Each row is a point on a landscape with many valleys, with its height.
From any point a ball rolls to the lowest of the 2 points nearest to it. It stops when none of these is lower. Distance is the straight distance between rows; heights are no part of it.
q854: [119  99 138 134 137 166 150 159 145 118  81 117 164 156 130 177 139  22
 128 191 104  81  98 144 146  97  96 116  96 124]  h=5.37
q264: [161 124  85 149 113  80 139  57 139  95 158 147  86 120  99  98 173 161
 121 151 153 116 109 107  85 120  70 194 141 140]  h=2.86
q440: [116 107 127  98 149 185 188  70 165 143 129 136 142 134 108 129 161  96
 133 104 144 148 140  99  96  76 117 187 107 168]  h=6.69
q669: [ 60 113 141 136  82 133 105 130 160  88  93  92  50 128 136  85 120 169
 120 135 138 118 178 156 122 138 137 189 156 104]  h=0.99
q685: [121 153 148 148 111  77 116 141 134  95 151 130 137 121 194 142  81 135
 154 154 126 116 134 193  77 165 174 152 109  65]  h=4.75
q588: [131 118  71 134 125 125 115 138 160 171 114  66  96 113 154 126 104 110
 106 143 115  82 101  68 136 137 205  68 137 148]  h=3.98
q40: [164 164 146  74 138 113 119 139 148 129  49 119 172 143  82 102 122  95
 146 124 110  83  95 109 152 123 141 101 105 170]  h=4.00
q243: [136 109 174 129 114 155 135 154 111  99 119 153 175 118 109 110 135 146
 168 115 128 119 150 135 112 135 131  84 105  92]  h=7.79
q774: [133  92  93 104 147 129 156 144 101 150 135 138 149  88 100 165 133  91
 119 133  91 142 133 124 189 130 116  89 153 197]  h=1.62
q407: [130 113 110 111 140 115 140 125 166 132 101 117 116 100 130  92 162 100
 132 115 133  77 139  87 135 107 212  87 126 132]  h=3.48
q776: [109 125 169 122 111 115 173 137 134 142  73 135 154 126 207 138 112 131
  86 133 202 144 151 126 110  97 140 146 108 103]  h=2.47
q139: [123 154 156 112  96 104 119 136  86 179 117 154 113 181 148 148 107 138
 139 110 126 189 150 130 131  93 106 163  96 102]  h=5.57
q520: [159 108 156 127 150  89  81 153 114 155  83 159 166 141  71 137 155 154
 109 142 139  79 111 109 114 142  47 123 134 187]  h=6.97
q794: [138  45 106 188 131 164 184 141 169 129 124 145 149 139 146 146 159  95
  77 123 144 111 141  86 167  99 157 100 146 157]  h=4.47
q2: [137 138 139 125 159 144 119 121 138 183 103 159 159 226 155 156 117 119
  79 115 164 115 107 114 151 100  60 170 145 148]  h=6.17
q609: [125 158 148 111 120  96 129 138 132 122 133 137 147 117 179 126  69 135
 122 144 152  81 133 173 128 147 236 133 148 106]  h=4.25
q249: [172 143 143 152 141 117 126 146 143 105 141  61 108 155 151 118 159 146
  92 143  85 132  91 131  80 146 174 118 130 162]  h=3.31
q725: [114 132  79 145 157 158 139 146  88 117 172  87 178 119 143 113 121 120
 167 164 117 168 117 105 105 162 122 106  74  85]  h=4.37
q775: [151 148 146 160 100 142 188 109 176 119 105 122 143  85 170 118  88 115
  81 110 123 147 163 148  92  98 126 100 150 175]  h=1.02
q577: [ 93 135 102 181 147 111  87 164 123 120 133 140 148 129 176 144 141 188
 148 165  97 213 146 156 138 153 114 141 105 108]  h=2.69
q841: [137 124 114 103 180  99 119 124 146 117  82  69 160 138 126 117 107 110
 141 174  68 105 101 158 146 130 128 113 116 147]  h=3.21
q335: [173 176 103 222 145 115  78 141 113 157 182 147 133 170 115 119 149 168
 128 119 104 120 146 121 104 149 115  73 124 156]  h=7.44
q82: [145 160  42 143 112 121 117 105  97  92 212 147 131 102  90  97 139 156
 169 184 139 137 118 101 117 132 120 141 114 151]  h=2.81
q167: [128 118 109 148 113 159 135 147  96 124 169 128  97 135 141 134 146 137
  91 105 107 173 153 121 148 108 152 112 143 141]  h=3.70
q169: [144 154 146 108 129  86 105 120 132 113 129 187 138  41  94  97 123 107
 194 110 135 103 164 152 156 134 159  65 138 119]  h=7.27
q661: [139 141  84 154 105  77  83 127 165  86 103 101  97 149 139  86  88 156
  90 119 117 136 101 120 144 165  90 150 145 116]  h=0.64
q147: [102 155 178 125  96 136 127 129  51 166  98  84  70  85 139 100 116 144
 145 129 158 134 167 126 131 154 141 104 141  93]  h=8.43
q61: [130  98 143 130 130 130 130 122  70 134 134 136 162 112  89 154 161 162
 121 181 159 110 112 112  73 135  27 156 110 157]  h=6.64
q305: [ 97 124 157  79  87 169 125 192 183 114  82 138 113 157 156 179 106  43
 105 148  83 131 127 120 159 118  64 154 158 154]  h=6.70
q616: [126  81 181 113 118 168 147 154 171 129 126 179 139 184  94 158 138 105
 125  46 123 133 141 136 143 126  94 141 140 127]  h=7.26
q313: [111 159 175 130  94  90  41 143 111 122 186 173  87  92 131 114  67 154
 164 131 127 157 124 159 106 104 171 153 111 138]  h=4.97
q488: [112 129 153 136 125  98  79 106 149 131  74 115  46  92 133  99 149 168
 108  88 107 139 156 117 127 155 146 160 159 102]  h=2.65
q26: [146 154 150 124  87  97  97 131 130 128 152 130  98 142 150 109 108 156
 134 126 131 180 130 132  71  90 138 158 101 112]  h=5.23
q818: [ 97  79 158  98 128 132 121 165 148  90 157 150 152 131 135 179 119 139
 155 165  80 169 147 201 104  95 103 137 112 127]  h=5.78
q505: [ 98  92  93 134 155 117 103 179  73 150 159  77  91 163 128 119 175 125
 139 150 163 126 137  86 153 155 138 127 107 113]  h=8.37
q664: [107 167 190 120  94 186 142 135  89 114  63  93 131 101 125 100 116 111
 137 100 152 125 136 122 116 129 131 102 101  83]  h=8.13
q261: [166 147 137 122  82 109 160 115  76 163 140 125  73 118 103 142 172 101
  90 108 141 108 136  89  99 126 141 135 130 194]  h=8.87
q874: [177 134  93 153 173 140 164  65 171 115 185 132 127 106 129 114 128 122
 142 112  87 110 115 147 109 135 172  81 154 110]  h=3.45
q928: [119 133  93 123 106 170 168 121 111 171 134 151 128 100  81 134 129  65
 143  78 131 133 159  82 173 121 120  92 147 182]  h=2.33
q582: [107 113 122 165 116 165 156 111 194  99 128 122 151 128 136 136  50 159
 136  98 112 150 136 186 132 146  65 111 154  83]  h=4.18
q993: [143 120 121 136 126  90  99 148 134 122 105 160 115 120  71 108 115  68
 157  74  93  75 170 130 147 143 133  98 119 125]  h=7.52
q734: [ 93 112 149 151 136 149 154 131  98 146 115  78 120 147 200 150 129 110
 110 159 161 136 141 151 128 106 152 136 106  76]  h=3.26
q846: [165 105 108 102 148 103 166  94 186 102 141 160 157 103  95 121 157  94
 146  84 116 116 115 114 127 119 174 119 129 148]  h=3.01
q398: [161 183 190 102 105  86 134 129  63 167 132 163  99  86 113 137 182 135
 131 109 151 166 147 117 106  94 127 106 129 160]  h=8.73
q419: [134 111  60 159 172 121 125 136 149 123 211 114 143 129 149 119 132 123
 168 157 101 113 137 125 105 160 166  77 111 115]  h=3.88
q401: [143 167  75 167 138  85  82 144 124  71 163 160 157 113 146  96 149 181
 163 179 120 184 115 134 132 131 109 112 102 119]  h=1.90
q778: [ 77 126 148 160 106  93 154 128 115 146  80  62  72 149 195 140 128 162
 117 150 149 136 145 132  98 151 120 168 116  58]  h=3.99
q27: [171 137 140 186 139 128  62 145 100 128 144 191 147 150  93 125 157 176
  99 115 143  96 125 101  91 140  80 124 133 163]  h=7.23
q888: [140 106  95 104 168  91 142 111 109 140 146 116 114 117 105 149 193 135
 119 173  89 119 137 141 155  97 129 106 147 186]  h=2.30
q779: [157 103 125 147  85 133 173  88 138 153 156 156  79 104 102 172 150 118
  96  91 117 116 139  97  75 156  96 200 117 184]  h=9.01
q688: [ 64 133 144 162 108 102 130 124 131 131  99  69  96 151 137  86 118 184
 175 170 137 118 148 151  80 172 168 190 144  93]  h=2.92
q637: [138 155 167  89 117 108 151  94 128 110 126 148 113  67 113 104 131 130
 175  64 134 177 147 159 161 128 147  96 148  99]  h=7.09
q992: [151 124 121 114 155  98 143 107 181  88 103 147 171 126 138 139 125 107
 118 144 103  95 122 172 106  99 109 124 119 139]  h=2.42
q906: [103 105 105 139 113 203 177 121  68 137 155 123 123 108 110 129 141  84
 114 107 160 149 135  91 162 110 122 109 116 117]  h=3.04
q999: [104 152 129 118 157 179 102 104  86 126 176 122 156 113 117 110  90 185
 154  97 177 160 120 153 185 154 127 105 162  72]  h=1.78
q650: [164 128 172 154 114 145 188 109 145 116 103  86 114 114 155 137 151 134
  88 150  94 125 116 137  48 113 128 103 133 159]  h=2.40
q623: [109  85 148 109 134  93 148 142 191 108  59 117 132 132 173 128 154 128
  92 154 134 114 150 132 118  98 136 153 126 139]  h=1.58
q87: [135 182 125  63 144 126 103 112  96 147  82 130 156  73  59  99 130 108
 156 102 155 122 113  74 147 136 116 108 115 154]  h=4.55
q512: [166 177 109 175 130 122 133 102  90 156 183 137 125 129 124 117 141 168
 161 112 148 140 115 125 124 137 111  44 154 105]  h=7.57
q835: [149 113 133 147 113 107 130 107 121  87 140 103  88 111 119  92 135 155
 112 123 141 136 102 126  86 167  77 134 151  96]  h=2.00
q108: [ 99 126 137 129 148 111 110 148 134 116 179 139 137 139 176 168  90 109
 152 176 122 125 152 219  70 108 109 142 102  92]  h=5.27
q231: [123 131 119 173 116 118 100 160 149 108  80 104 130 190 132 121 117 155
 129 116 105 100 133 145 165 168 126 127 133 105]  h=1.98
q367: [167  71 106 152 126 135 150 164 127 133 169 125 122 156 129 165 163 135
 101  95 108 132 103  71 147 148 171  89 134 129]  h=4.11
q303: [178 133 132 126  69 126 116 143 151 124 162 167 130 153 142 130  81 150
  85  96 112 187  97  89  76 125 130 149 122 151]  h=4.85
q629: [124 145 151 137 151 105  86 116 154 153 146 119 109 109 149 111 107 192
 149 134 115 106 134 151 106 166 228 120 161 116]  h=4.71
q698: [122 103 146 126 118 151 121 180  59 117  92  73 100 152 106 148 189  99
 109 137 115 134 112  95 156 137 110 125 107 127]  h=8.14
q281: [110 109 145  93 155 126  99 143 113 106  75  97  87 103  90 120 165  69
 146 104  95  99 140 131 151 146 119 136 105 101]  h=7.82
q371: [106 100 142 131 101  86 171 112 155 109  95 103 141 121 151 109  94 175
 128 137 165  77 123 154 163 164 204 126 171  97]  h=3.69
q421: [138 128 112 119 132 185 201  54 161 134 142 111 134 111  95 143 187 112
 109 152 123 118 117 134 143  93 164 164 119 211]  h=6.91
q272: [118  87 155 117 136 167 138 150 132 100 130 174 189 155  82 158 124 120
 169  93 129 121 141 158 145 123  51 107 118  95]  h=7.51
q668: [ 98 113  94  82 204 139  79 101 138 179 150 133 122  81 144 128 102 120
 113 146 123 139 128  96 112 113 151 157 114 142]  h=8.64
q816: [ 98 169 144 108 125 160 106 133 119 176  84 138 127 192 155 146  91 141
  92  91 134 178 120 130 186 129  96 187 160 130]  h=5.90
q834: [135 144 134 122 152 161 120 119  62 113 158 132 134  96 109 159 171 114
 121 172 109 114 125 151  72 130  94 158  93 155]  h=6.24
q277: [143 117 112 136 155  89 160 132 117 130 142  49  75 136 157 132 194  99
 129 180 100 126 123 131 130 111 163  90 122 132]  h=2.88
q24: [131 129 143  89 134 185 162  98 147 139 112 134 174 175 127 148 129  96
  86 127 173 123  78  88  95  96  64 202 121 164]  h=6.43
q519: [104 145 131  74 144 137  87 123  79 112 103 132 154  58 104  96 122 145
 149 149 146 154 119 100 121 126  99 143 102 112]  h=5.04
q684: [148 163  97 108 125 113 104  99 100 110 180 151 127 132  78  82 155 144
 130 165 182  76 120 104  96 101 128 166 128 173]  h=3.46
q431: [ 82 111  82 105 201 112  69 113 118 175 195  94  81 130 138 125 128 146
 153 141 161 140 126 129 144 141 157 146 139 116]  h=8.52
q338: [130 168 128 116 143 147 138  87 147 129 140 113 121 161 109 115 114 119
 154  62 104 157 115 157 167 118 151 115 123  75]  h=6.89
q986: [130 154 151  87 107 187 109 150 142  91 107 131 164 163 112 111  85 135
 142  81  95 160  88 141 166 147 152 145 120  94]  h=6.62
q880: [136 114  92 121 163 149 162 102 100  94 135 141 157 133 106 180 175  52
 138 162 101  78 109 149 136 127 102 159  73 114]  h=5.82
q468: [111 156  88 135 169 124 104 117 156 172 138  46 102 138 176 123 105 154
 133 151 107 106 120 122 128 159 227 110 124 120]  h=4.38
q608: [134  84  92 175 116 166 172 123 157 134 103 135 155 167 105 145 152  30
 123 154 113 101 106 113 186  75 157 101 119 137]  h=4.86
q100: [135 158 152 147 167  90 111  79  98 169 125 171 110  84 114 100 143 160
 168 102 193 114 140 141 161 135  89  76 155  83]  h=7.70
q942: [127 118  95  81 122  85  83 154  94 152 181 198 157 133  96 109 114 133
 131 153 212  96 118  89 157  94 114 138 138 170]  h=4.01
q565: [103  89 161 118  88 166 154 200 202 145 107 163 116 146 115 192 119  84
 114 111 110 126 166 108 109 115  59 136 140 150]  h=7.00
q337: [125  82 124 130 126 140 176  98 188  90 129 102 157 134 153 114  69 153
 107 106 131 139  97 160 172 146 151 123 160  91]  h=4.32
q317: [123 136 174 106 124 114 132 130  56 185 149 145  88  56 156 122 156 159
 137 137 188 154 165 139 113 117 154  78 162 128]  h=8.62
q503: [122 134 135 164  89  90 166 143 150 128  52 137 171 179 161 131  89 147
 123 135 146  70 132 142 162 136 156 129 126  90]  h=2.95
q748: [114 164 156 109 105 206 121 154 136 104  81 132 138 171 127 162 107 107
  83  78 124 167  81 133 172 135  62 146 150 113]  h=6.23
q573: [175 119  63 147 111 123 145 128 145 138 139 132 127 154 136 146 115 129
  90 109  74 158  81  51 116 141 117 132 122 144]  h=4.46
q471: [ 85 150 125 167 128 159 104 104 141 133 116 147 171 107 135 119  40 199
 134 116 137 145 131 172 144 158 112 143 156  90]  h=3.11
q463: [132 136 131  86 131 110  60 150 111 149 197 187 141 139 111 118  85 123
 128 106 150 123 121 136 147 120 158 146 135 151]  h=4.41
q319: [104 104 123  66 100 128 114 168 133  80 112 137 130 152 125 137 107  86
 138 154  91 153 135 154 161 104  85 175 126 150]  h=6.31

Call two points neighbours if one is among the 2 nearest of the other. Go from one point of each pair to the other, from neighbour to neighbour, staying as low as possible. Name the highest point that can't be avoided.
q669 and q623: q778
q774 and q775: q249
q999 and q401: q337
q775 and q623: q992
q661 and q401: q684

Two balls start at each pair of points below. Name the first point that both come to, or write never.
q512 and q26: q367
q139 and q698: never
q608 and q993: never
